A landscape with many valleys, sampled at points; each row gives a point and its height.
A ball rolls from a point to whichever of its 2 nearest points has the largest drop for the distance, and stops where none of them is lower. Distance is the straight distance between rows; heights are no part of it.
K111: [111 165 184 137 103 124 129 133 134 161 159 132 139 143 183 118 124 106
 128 151]  height 231
K673: [188 136 119  89 178 124 136 108 160  88 147 111 120  90 119 127  92 144
 150  67]  height 484
K492: [ 77 128 188 120 161  54 140 143  57 155 152 130 143 109  96 106  97  91
 129 144]  height 725
K467: [101 100  89 122 147 102  82 133 111 139  89 145 148 147  81  99 116 107
 119 113]  height 485
K95: [154  93  73 139  76 174 107 137 162  95  80 144 120 137 124 159 164 151
 140  94]  height 469
K904: [124 113  57 149  67 215 131 114 142 126  85 144 131 141 117 174 151 159
 123 136]  height 447
K923: [ 99  97 100 128 155  97  89 117  99 149  96 132 141 156  82  93 123 100
 108 160]  height 471
K893: [ 44 145  68 117  73 155 177 157  98 135  70 187 194  93  95 164 111 113
 123  77]  height 625
K637: [215 132 156  94 127 163 159  96 179  62 121 112 134 124 157 174 120 182
 165  79]  height 570
K547: [136 106  57 135  70 193 104 135 170  94  95 153 130 126 117 161 140 147
 149  75]  height 529
K435: [114 139 205 169 175  95 123 138 114 158 185 101  61 184 122 124 133 181
  89 169]  height 214
K675: [ 84 129  58 121 109 161 114 119 146 139  76 144 164 157 132 137 151  99
  89 169]  height 656
K706: [ 91 121  90 114 132 140 136 112 118 163 111 130 144 132 117 101 142 103
 116 169]  height 430
K368: [ 89 122  38 136  69 203 108 115 155 126  74 144 147 147 124 169 152 128
 115 138]  height 533
K573: [ 94 133 207 154 186  76 119 148  95 159 208  95  76 142 120 131 101 135
 113 153]  height 233
K45: [190 127 140  94 123 189 167  86 153 119 142 104 115  90 150 158 129 177
 181 111]  height 346
K142: [118 125 167 170 155  76  99 128 121 129 144 118  98 181 126 111 141 120
  78 197]  height 450
K328: [110 133  50 139  58 213 113 140 154 114 105 163 135 107  99 177 119 153
 143  59]  height 573
K730: [ 95  94  35 142 107 175 118 149 162 124  69 149 119 147  93 134 148 143
 104 106]  height 502
K807: [ 82 143  39 142  62 218 125 142 149 134  93 167 154 117  96 175 121 141
 127  78]  height 598
K329: [138 105 142 157 134  97  78 132 149 109  89 126 125 193 133 117 149 132
  96 154]  height 326
K189: [175 109 119 150 152  86  90 137 123  91 124 117 112 140 119 111 132 130
 135 127]  height 364
K824: [ 46 144  45 123  99 158 154 159 115 147  76 173 188 112  98 143 115 106
 108 104]  height 607
K225: [181  90 181 137 160 105 152 122 130 120 138  84  86 147 137 117 156 159
 133 174]  height 179
K307: [ 69 140 184 143 152  66 119 141  86 168 149 134 136 158 128 116 110  88
  93 177]  height 136
K433: [ 81 137 185 102 141  57 164 147  54 148 138 139 150  98 115 118  99  86
 132 122]  height 717
K253: [121 115  84 117 133 114  96 136 118 135 101 136 138 124 103  99 123 108
 136  95]  height 482
K152: [177 140 160 143 176  77 105 148 137  95 170 119 107 126 128 118  98 154
 135  99]  height 393
K76: [204 127 121  85 138 173 140 101 175  78 121 120 126 104 135 147 113 173
 170  58]  height 536
K377: [153 133 126 143  85 150 107 120 158 114 114 136 135 142 160 128 149 128
 136 138]  height 258
K844: [ 89 111 131 137 163  85  85 110  86 148 105 122 144 154  83  99 111  90
 101 183]  height 463
K3: [150 163 194 129 137 119 135 129 142 132 193 109 101 111 171 137 112 136
 147 117]  height 239
K326: [134 169 191 112 132 111 143 134 113 136 193 122 126  86 158 130 101 116
 147 106]  height 173
K136: [105 145 148 129 113 109  97 124 153 162 109 134 146 175 158 105 138 108
 103 151]  height 694
K619: [183 146 121 122 134 139 141 114 140  78 175 103 119  69 149 152 107 135
 154 107]  height 648
K699: [ 86 136 122  94 112 118 153 140  91 142 104 169 178 101 120 110 115  91
 141 103]  height 672
K478: [172 134  95 129 116 152 142 110 121  87 166 110 120  63 130 154 125 125
 155 122]  height 667
K345: [ 85 117 152 156 165  76  70 114  91 144 117 120 131 178  88 110 112  89
  84 203]  height 457
K789: [154 146 123 123 119 109 118 142 128  91 146 138 140  92 130 121 104 104
 146  85]  height 373
K638: [124 107  92 123 127 152 140 100 134 159  96 111 122 147 127 104 171 128
 110 182]  height 470
K599: [101 121 155 103 154 117 155 128  88 164 179 104 111  73 134 115 119  93
 147 145]  height 306
K976: [182 135 169 111 120 164 150  93 155 128 155 106 109 112 172 144 138 154
 169 129]  height 336
K939: [ 70 129 133 109 139 105 149 120  80 167 132 123 136 109 123 119 123  72
 119 178]  height 372
K54: [122 107  66 125 131 145 111 135 133 132  98 136 125 121  91  98 134 135
 133  91]  height 461
K855: [187  91 158 125 147 126 159 118 146 110 121  98 102 135 142 123 160 157
 140 148]  height 109
K830: [ 71 133  86 110 125 129 104 124 137 148  78 146 178 164 139 127 138  90
  78 161]  height 678
K984: [156 127 168 168 126 103 101 145 151 115 120 131 116 187 154 114 153 149
 114 140]  height 309
K206: [168  85  92 135  98 146 116 134 158  81  74 128 113 154 129 139 172 147
 133 119]  height 380
K436: [181 137 137  92 194  92 126 113 146  87 163 105 118  92 119 124  77 138
 143  74]  height 453
K207: [161 100 205 161 162  99 144 129 129 128 145  92  73 170 139 134 168 155
 106 191]  height 200
K707: [167 153 197 163 164  97 124 146 138 127 174 121  88 169 156 117 125 190
 121 123]  height 289
K388: [201 144 148 128 155 119 141 117 153  87 157 104 106 105 153 138 122 148
 149 110]  height 622
K901: [123 134 159 155 142  80 105 137 115 134 158 122 113 155 148 111 126 117
 108 167]  height 443
K922: [123 137  59 145  66 228 147 105 130 146 117 139 141 115  95 166 136 153
 136 129]  height 341
K462: [149  99 117 148 141  92  89 127 134 106  94 124 117 155 108 103 136 121
 116 130]  height 347
K9: [147 146 154 165  96 123 104 137 154 116 133 138 134 160 172 123 139 131
 118 144]  height 299
K845: [ 94 153 126  97  79 141 159 132 100 133 103 179 192  93 135 134 113  85
 140  87]  height 655
K252: [177 122 155 157 170  70  91 144 128  82 151 112 107 144 119 108 112 149
 129 122]  height 379
K854: [198 139 102  86 147 163 146 107 171  86 140 121 131  84 115 141 103 161
 158  53]  height 515
K285: [174  99 128 101 180 137 163 102 129 126 151  79  83  93 123 130 130 155
 158 137]  height 185
K996: [157 140  79 115 135 211 170 100 151 130 147 119 131  73  95 149 117 172
 153  78]  height 242
K98: [133 120 202 169 160  93 132 137 127 134 173  94  63 181 141 127 151 174
  94 186]  height 208
K323: [143 127  76 128  93 209 148 104 132 144 118 124 130 102 114 141 147 148
 151 128]  height 261
K533: [193 105 142 124 137 130 133 129 147 104 108 111 116 147 143 125 162 154
 144 125]  height 198
K524: [ 94 153 211 130 155  69 142 154  85 147 187 125 120 112 146 121  94 105
 128 119]  height 276
K414: [181  76 123 136 121 134 130 146 155  81  79 121 121 147 130 132 168 158
 139 117]  height 302
K48: [208 130 161 119 139 132 146 119 167  76 140 108 118 121 160 157 127 175
 155  96]  height 600
K775: [159 123 144 109 165 124 149 105 123 134 156  88  92 100 133 115 131 131
 156 133]  height 232
K287: [ 55 138 175 128 161  60 120 128  68 169 125 128 154 151 117 115 107  80
  89 186]  height 90
K621: [ 77 145  90 105  67 156 163 139 100 128  98 184 197  89 117 148 115 105
 137  87]  height 641
K239: [ 97 125 167 165 159  68  80 120 102 142 138 115 116 184 105 109 122 101
  67 207]  height 454
K955: [ 88 140 151  89 115  91 187 141  76 134 111 160 173  69 109 120 110 100
 146  96]  height 690
K262: [152 135  73 119 106 206 159 109 133 136 131 133 127  81 105 145 126 162
 153  87]  height 186
K28: [ 72 160 189 140 129  80 127 152  96 169 160 135 145 155 159 124 114 100
 100 162]  height 175
K375: [149  83 108 132 113 138 137 111 157 111  57 125 126 185 122 122 187 139
  98 168]  height 535
K317: [ 54 132  26 139 102 175 132 164 142 142  79 169 158 126  86 148 121 115
  99  98]  height 582
K97: [ 97 176 190 146 116  98 124 155 120 162 168 142 140 143 171 118 112 114
 114 146]  height 207
K6: [182 116 109 111 129 194 170  94 138 120 138  96 108  85 131 149 142 171
 165 125]  height 298
K33: [140 128 141 114 153 121 145 119 109 136 174  98  97  86 139 122 123 102
 158 142]  height 268
K400: [121  90  61 126 115 146  99 144 158 119  75 147 124 145  98 112 151 135
 128  93]  height 422
K674: [ 69 132  43 132  51 205 107 134 145 127  84 169 171 133 118 180 127 126
 117 111]  height 588
K661: [110 146 201 154 165  87 110 145 111 163 197 109  86 154 137 110 112 159
 111 149]  height 222
K72: [ 76 136 176  90 128  78 189 140  64 147 125 151 156  77 121 116 108  90
 144 114]  height 705
K327: [119 124  98 124  79 165 115 121 143 128 101 145 159 134 147 129 145 116
 130 132]  height 163
K44: [127 146 159 114 102 148 126 109 137 169 138 130 136 126 166 120 134 111
 140 145]  height 264
K678: [155 165 195 140 156 105 133 139 142 134 193 117  91 139 168 122 108 165
 136 118]  height 271
K279: [173 145 163 112 189  76 113 128 136  97 175 107 117 106 126 122  78 137
 141  87]  height 421
K255: [127  85  82 137 126 117  82 137 147 111  75 141 117 170 106 111 157 121
 116 111]  height 378
K105: [171 116  92 110 154 169 164 107 137 128 143  98 103  88 109 128 134 162
 160 123]  height 247
K140: [ 84 148 220 132 170  63 134 149  76 160 198 113 102 125 117 124  85 114
 129 130]  height 251
K731: [113 139  83 127  75 165 127 121 124 128 116 150 162 100 137 140 129  98
 137 127]  height 217
K430: [ 86 128 116 113 122 121 137 125 104 163 120 130 140 117 127 113 130  84
 116 171]  height 400
K100: [155 145 185 173 135  94 107 155 151 126 143 136 103 199 157 111 144 183
 106 130]  height 300
K590: [123 141 144 138 138  88 110 145 107 133 151 128 132 122 131 103 114 101
 130 131]  height 429
K657: [100 104  48 127  95 183 121 117 165 123  62 136 143 162 125 153 173 125
  91 159]  height 604
K790: [154 131  90 127 102 140 107 132 137  91 128 146 142  95 131 128 122 113
 147  82]  height 323
K737: [ 74 116  24 138 103 176 122 156 148 135  80 155 136 138  91 138 137 124
 114 108]  height 553
K393: [143 101 111 127 111 151 129 105 149 126  83 118 121 161 136 111 174 131
 111 171]  height 500
K971: [159 138 175 125 109 152 133 109 152 147 146 115 114 133 167 121 147 142
 152 140]  height 301
K297: [143 140 134 125 143  98 117 132 115 114 155 137 137  91 129 110 104 106
 150 104]  height 404
K288: [112 167 199 108 141  82 160 147  95 144 185 135 136  86 152 126  94 104
 138 100]  height 241
K36: [ 83 124 162 103 138 104 163 136  80 163 169 115 118  94 133 127 120  76
 132 163]  height 335
K738: [ 79 138 116 115 125 106  96 124 131 148  90 143 172 171 144 107 140  88
  94 165]  height 688

Call two points neighbours if one is among the 2 nearest of the other. Go from one point of each pair to the other, from neighbour to neighbour, staying as low as possible. Name the highest point that can't be avoided.
K285, K327: K375
K855, K326: K524
K285, K287: K45
K326, K327: K984

Write out the way that a ball takes from each point below.
K435: K98, K207, K225, K855
K328: K547, K95, K206, K414, K533, K855
K100: K707, K678, K3, K326
K971: K44, K111, K97, K28, K307, K287
K375: K206, K414, K533, K855
